Each row is a point on a tangle of strands that fork, close into loops and nearly touch. The rows are in no order.
(in the rows, 128 means zero)
Two points are linked if the straight distance between their rows is under 111.
mege: [142 125 151 112 142 167 133  54 147  87 130 101 156 126 177 100 116 160
 136 113  96  96]
mogu: [110  98 108 139 117 144 151 126 125 143 145 110 144  96 102 154 120 141
  88 107 136 106]
nevi: [129 142  63 124  98  89 113 163 107 161 123 120 105 115 106 134 149  96
 175 142 181 122]
Zerik: [116 127 143 113 135 133 157 107 125  95 138 104 202 179 146 155 123 173
  88 117  74 154]
Pinus: [150 104 135 111  99 116 113 102 105 150 116 123 176 162  70 171 125 136
  56  86 131 230]
zubor: [120 162 143 169 152  95 128 147 139 125 145 113 138 150 152  96 199 151
 133 153 126  94]
bek: [121 101 112 139 120 126 103 161  84 177 141 152 118  57 106 146 139 112
  91 105 187 137]
Leboz: [115 103 101 153 121 111 133 177 128 181 134 166  94  78 115 123 130 134
 170 132 162  70]
Dolus: [102 123 180 149 163 150 145 137 124 119 115 169  99  73 116  77 142 179
 123 144 138  91]
pon: [124 158  79 159  90 102  95 140 100 154 128  93 126  90 110 141 175 101
  92 125 198 175]
Sep: [124 158  76  92  81 106 162 146 110  75 124 145 141 192 119 133 120 125
 189 154 134  86]
Vasa: [106 105 105 113 133 112 154 180 119 168 162 162 134 127 107 142 155 134
 169 121 125  70]
ges: [129 129 162 132 116 163 156 103 184  99 109 170  86  89 152  87 122 190
 188 122 126  56]
Bap: [166  78 129 104 194 104 149 150  83 120 140 120 146 106 116 209  97 146
 104 128 156 104]
padag: [116 139 178 171 194 123 144 161 152 128 130 142  91  73 150  82 165 100
 108 146 170 122]
Tis: [ 92 109 184 140 165 167 165 157 127 131 141 172 107  81  97 119 130 158
  99 118  99  92]
big: [163 112 126 119 202  85 134 149  89 119 126 118 119 114 159 139 154 154
 161 164 177 104]
galu: [168 148 101 191 131 106  72  96 136 122 104  60 120 129 169 147 118 154
 105 149 145 134]
keleg: [119 113 141  99 117 135 125  81  96 121 130 105 168 121  72 147 142 132
  45 100 153 205]
dira: [126 131 163 117 143 149 164  92 169 113 134 145 104 116 149  80 146 152
 182 129 113  58]
nul: [140 132 153 171 121 134 126  97 180 142 159 104 132 125 160 130 149 166
 129 105  98  56]
sepus: [130 110  99 139  85 139 125 139 106 109  99 159 135 116 104 131  98 188
 157 129 117  97]
vobo: [150  87 145 123 160 126 112 113 123 170 174 106 140  79 164 151 134 114
  98  97 179  71]
Todid: [119 116 131 100 145 164 150  49 129  80 111  86 140  97 120 121 106 141
  92 119 148 147]
Biba: [ 95 163 129  96  83 120 130 125 167 184 192 127 179 181 166 146 134 137
 141 101  88 108]
tolem: [145 131  75 118 103  92  90 167 107 173 134 124 120 158 133 146 144  94
 183 137 131 128]
ripo: [ 96 151 171 191 142 144 149 172 161 146 137 133 126 142 114 155 141 140
  53 120  48 142]
ful: [117 136 131 112 149 165 145  49 156  92 122  83 131 106 152  88 124 133
 116 124 143 119]
zali: [104 145 117  74 105 128 124 124 120 150 158 117 153 157 116 129 163  42
 119 106 134 184]
dupu: [142 129 107 155 138 100 106 136 109 113  84 127  93  87 146 116 110 219
 126 156 211 121]
Maka: [ 93 162 120  89  75 117 131 131  96  89 147 153 156 170  95 102 137 164
 117 141 145 111]
rigo: [130 110 104 111  87 156  97  84 141 142  86 118  77  94 113 114  73 100
 140 121 164 194]
bepek: [125 142 111  80 114 120 114 108  79 107 111 127 121 111  74 120 147 130
 121 147 190 188]
Sanu: [161 126 103 103  68 109  97 112  94 118 105 132 153 202 112 157  91 135
 152 121  84 176]
popon: [ 94 126 135 138 124 151 163 113 138 108 145 108 170 128 115 149 131 178
  66 103  96 119]
ves: [120 121 139 150 101 146 144 177 108 114 123 173 152 131 113 146 121 210
 134 122  71  94]
tosu: [121 148 108 110 116 140 106  96 137 141 140  84 129 136 139 120 156  46
 122 116 124 177]
fose: [127 117 121 149 127 111 102 146  92 141 110 150 107  80 121  99 129 194
 130 152 193 109]
kol: [144 117 122 168 179 115 142 147 157 147 144  96 122 126 157 155 133  81
 116 126 126  92]
pili: [102 139 138 198 148 140 160 142 168 124 128  97 138 134 107 164 130 110
  50 117  76 151]
kezo: [108 128  95 120  68 156 106 107 147 158 117 136  86 108  97 100  95  75
 155 121 132 149]
Dakov: [ 98 167 103  83  88 106 128 127  83  98 139 140 129 162  82 104 156 111
 120 155 175 149]
Vure: [148 144 121 113 146  97 111  82 132 129 146  75 137 118 169  97 178 128
 154 144 187  97]
tufig: [184 124 164 191 159  77  87 125 186 136 133 107  94  97 202 120 111 124
 121 138 186  91]
Puruv: [168 100 163 171 155 127  68 176 109 159 125 165 107 117 143 142  79 129
 119 138  98 115]
Suf: [132 155 134 136 160 112 115  94 138 134 157  73 145 110 176  99 202  95
 108 121 170 121]
zem: [133 109 113  98 118 102 187 118 118  88 101 128 185 193  66 168 130 129
 102 104 116 185]
tep: [130 117 109 203 132 127 139 138 145 110  96 103 134 146  96 169 109 110
  65 123  88 174]
gimul: [128  94 112 107 139 114 121 175  71 169 135 163 130  88  83 173 159  92
 108 103 172 159]
fivab: [135 131 101 106  45 120 116 149 117 124 123 162 161 211 122 150  77 143
 174 120  69 148]
Fon: [142 141 122 105  85 168 114 117 126  73  92 174 125 154 132  98  90 148
 190 143  76 124]
nez: [136 150 126  86  67 161  86  81 121  94 123 153 125 150 136  78  90 152
 175 136 110 102]
bev: [ 96 131 163 178 163 127 141 163 151 129 107 161  75  66 130  74 145 167
 113 157 170 101]
rut: [108 111 155 105 127 163 117 113 117 142 137 145 129 121  99  98 130  95
 109 116  96 173]
Tukim: [144 134  87 204 117 116 115 125 131  96  80  87 124 138 123 163 100 157
  91 144 112 145]
levip: [136  88 127  55 149 144 163  96 105 108 105 142 112 119  79 131 107  81
 159 129 141 176]
Lar: [100 155 112  74  69 118 112 129 129 150 163 136 137 191 115 117 129  64
 148 130 118 144]
keka: [141 129  81 165 172  98 156 147 150 127 110  77  96 111 145 156 136  89
 141 149 164 126]
Nebot: [105 125 127  71 109 106 128 148  98 159 151 144 174 164  95 145 161  90
 105 108 139 196]
Mevu: [142 107 120  84 122 153 102  79 127 151 116 113  85  82 144 110  88 112
 155 122 179 154]
Nepe: [147 101 133 135 188  97 161 158 131 131 112 143 101 112 162 112 133 145
 191 155 160  73]
Dibid: [125 166  84  99  49 115 117 114 122  96 146 135 124 190 136 104 119 115
 177 154 150  71]
Satuv: [141 108 147 110 165 132 106 121 125 171 157 129 114  68 165 112 167  75
 135 108 181 109]
tafo: [170 126 154 126 184 100  94 134  75 134 140 108 135 121 167 142 149 153
 120 149 154 123]
pireg: [135 100 146 115 174 133 164 135 138 134 137 111 149 163 138 166 120  81
 115 112  63 157]
bibo: [101  98 157 141 167 149 165 147 137 148 158 151 119  65 107 140 123 128
  84 110 141  85]
Pip: [179  93 134 133 153 142 113 118 116 110 111 122 133 148 171 151  76 144
 164 129  76 109]
mufi: [139 147 123 140  73 176 130 138 155  95  97 170 127 172 131 135  99 155
 176 126  30 118]
Safu: [120  91 112 119 122 116 171 132 118 127 125 122 162 140  68 174 119 121
 101  97 115 154]
gel: [124 149 127 163 155 130 114 122 138 110  93 111  92 119 136  94 137 110
 131 160 127 155]
Metul: [ 78 181 145 123 108 145 124 127 127  86 109 169 116 142  82  70 155 138
 114 155 102 154]
Goneg: [121 110 126  93 136  93 120 186  63 167 144 165 161 135 103 166 170 106
 115 110 142 188]
Pud: [118 135 101 123  94 117 110 132  88 108 115 139 137 121  99 112 124 193
 134 143 153 108]
loze: [116  98 130 129 148 165 203 134 133  67  83 161 124 104 104 139  89 151
 151 128 105 116]
galo: [123 119 136 130 141 110 157 177 113 128 138 152 173 176 150 157 126 182
 145 128  59 117]
rumag: [185 105 154 166 181 112  93 174 141 144 121 148  95 105 155 153  57 106
 126 140 124 100]
Fola: [125 135 133 112 147 100 170 122 115  73 109 111 198 200 124 159 135 161
 104 133  85 178]
buk: [ 93 164 123 138 119 146 116 110 138 105  93 137  96 117  91  65 142  98
 117 157 132 177]
deno: [ 91 145  99 166  70 130 124 148 141 135 109 138 118 139  69 124 133 126
 106 126 108 152]
rizi: [130 130 117 110 143 120 144  72 155 107 128  86 128 106 165  90 136 141
 152 136 189  91]
Mamed: [136 102 108  90 117 131 118  88 125 168 178  99 162 113 147 139 140 131
 135  94 154  76]
gudi: [111 154  69 137 106  97 121 144 111 144 116 105 105  81 111 123 168 110
 133 143 225 154]
reni: [ 98 184 175 127 108 147 138 115 166 128 147 132 129 160 141  95 172 159
 133 118  74  96]
Tufas: [184 149 152 156 171  96  73 168 118 138 149 125 100  55 161 164 102 121
  74 122 230 134]
Nom: [156 135 156 106 176  95  91 146  84 143 150 118 153 158 175 115 177 136
 137 148 114 146]
lon: [114 111 117 125 113 127 102 149 105 173 136 156 111  61 111 102 144 141
 132 128 189 106]
Sodif: [150  92 138 128 178 115 155 133 173 127 104 130  70 112 186 103 100 119
 193 144 152  97]
poti: [167  90 120 121 145 145 125 106 121 112  78 116  99 133 136 150  69 106
 165 133 100 166]
Ramuf: [113 134 116  72  82 127 129  97 154 168 196 112 174 158 151 134 137 123
 148  92 124  72]
fiva: [111 170 115 104  38 145  78 117 143 155 155 142 121 189 122 100 112  91
 148 129  85 141]
misek: [154 108 125 122 156 117 156 159 120 119 127 130 159 182 169 158 119 141
 180 132  52  97]
bif: [146 134 145 195 184 110 127 171 182 155 165 118 117  99 162 163 124  48
  92 110 141  87]
niz: [130 108 114  69 122 134 141 112  94 129 108 149 103 101  59 131 118  91
 141 130 186 191]
vugap: [134 111 177 170 136 145  89 168 112 163 132 172 120 123 128 131 105 154
 102 130  65 120]
Dafez: [160 105 120 119 199 100 147 162  99 130 140 119 115  79 134 193 121 110
  99 129 207 123]
Bude: [131 142 182 187 142  95 124 114 167 130 155 130 119 124 162 100 190 171
 137 133 126  56]
tume: [152 123 132 149 157 118 101 145  97 145 135 115 110  64 137 154 123 124
  79 127 204 144]
bab: [129 116 128 113 163 154 179 105 167 100 110 124 105 120 155 104 111 121
 188 132 111  89]
goguk: [162  73 131  89 149 137 138 128 102 133  97 137 109 144 101 166  88  79
 166 123  94 171]
fope: [107 130 165 168 202 145 175 149 168 109 113 126  84  83 136 105 126  95
  89 148 136 133]
Far: [151 151  94  99  64 121  69  95 117 134 136 122 121 160 146  95 109 132
 185 141 142  94]
Zagoz: [ 99 108 139 108 153 127 140 192 112 182 164 170 136 128 112 137 170  86
 146 116 104 118]
nufa: [115 150 148 147 104 133 119 125 155 163 168 114 157 162 163 127 146 167
 114 109  75 109]
lumir: [109 106 151 116 148 158 149  75 120  95 110 105 148 102  87 128 119 124
  55 116 136 180]
mera: [102 167 136 105  55 147 140 146 152 133 140 175 148 202 127 142 100 142
 161 115  50 127]
vonam: [110 156 136 138 147 132 119 121 149 165 168  83 147 131 170 112 194  65
 103 110 118 143]
Dagud: [ 90 146 187 151 126 147 115 164 128 169 153 167 138 136 117 115 152 156
  78 116  64 153]
Buva: [132  98 149  90 129 162  91 102 101 161 137 138 118  91 119 109 116 107
 118 113 131 148]
giko: [130 176  96 136 135  89 141 128 131  92 134  96 152 175 149  96 182 149
 164 165 139  86]
luser: [169 149 113  85 113 107  93 116  86 101 121 110 162 204 144 148 122 157
 159 147 102 172]
dukud: [166 113 153 136 167 159 122  83 142  87 117  97 141 147 186 128  90 140
 132 125  70 110]
vakob: [142 103 117 116 123 176 202 134 132  49 102 151 174 120 124 162 107 180
 152 122  92  93]
fur: [101 150  80 178  75 115 111 136 133 147 116 105 129 114  78 134 149 114
  80 125 156 164]
Gid: [140 111 115 151 156 135 143 129 159 142 130  86 123 141 145 163 110  76
 119 114  87 127]
vavu: [180 107 152 164 157 108  99 141 169 140 123 122  84  87 181 139  74 122
 123 134 174  95]
betup: [ 94 141  94 103  70 152 158  94 153 106 113 138  92 117  84  98  96 100
 161 129 143 119]
tipo: [143 146 127  97 133 108 102 133  97 134 135 114 160 190 156 127 144 123
 157 145  92 152]
nis: [135 153 103 198 161 108 119 150 136 117  99  87  99 123 146 126 144  87
 117 158 139 162]
Ragit: [160 136 121 196 135 107  92  86 172 132 115  66 114 111 190 120 127 147
 111 143 172 109]
Nurak: [ 86 190 156 124 113 143 131 140 136 106 133 156 123 168 115  77 167 158
 128 149  83 122]
sito: [145 110 125 105  83 122  93 103 105 153 116 126 170 173 101 163 100 143
  95 100  96 209]
pifo: [100 108 149 142 189 153 203 142 147  82  90 146  92  94 113 118 108 131
 121 148 124 129]
Sisol: [103 151  95  99  76 168 185 100 176  74 108 146 101 127 112 106  91 114
 186 124 135  88]
vemu: [ 87 129 180 109 114 156 136 135 130 145 136 173 143 152  80 106 139 123
  95 112  66 189]
beme: [ 97 164 144 113  40 169 107 107 166 138 141 160 123 181 104 119 102 117
 129 107  55 152]

A fork is a point with three links, a tip a point with one. Leave the first point through the second and follow the links. Name the first fork or tip that comes.
ges, dira | Sanu
Sep, Dibid | mera
tufig, Ragit | Dagud
keka, nis | nufa
Nurak, Metul | kol
Maka, Dakov | Pip

A tip is a point with one link. Name the tips that can be reached along the links from each point below, in the order of the rows.
rigo | Sisol
Dolus | vakob
nis | Satuv, pireg, bif, giko
pon | tolem, deno
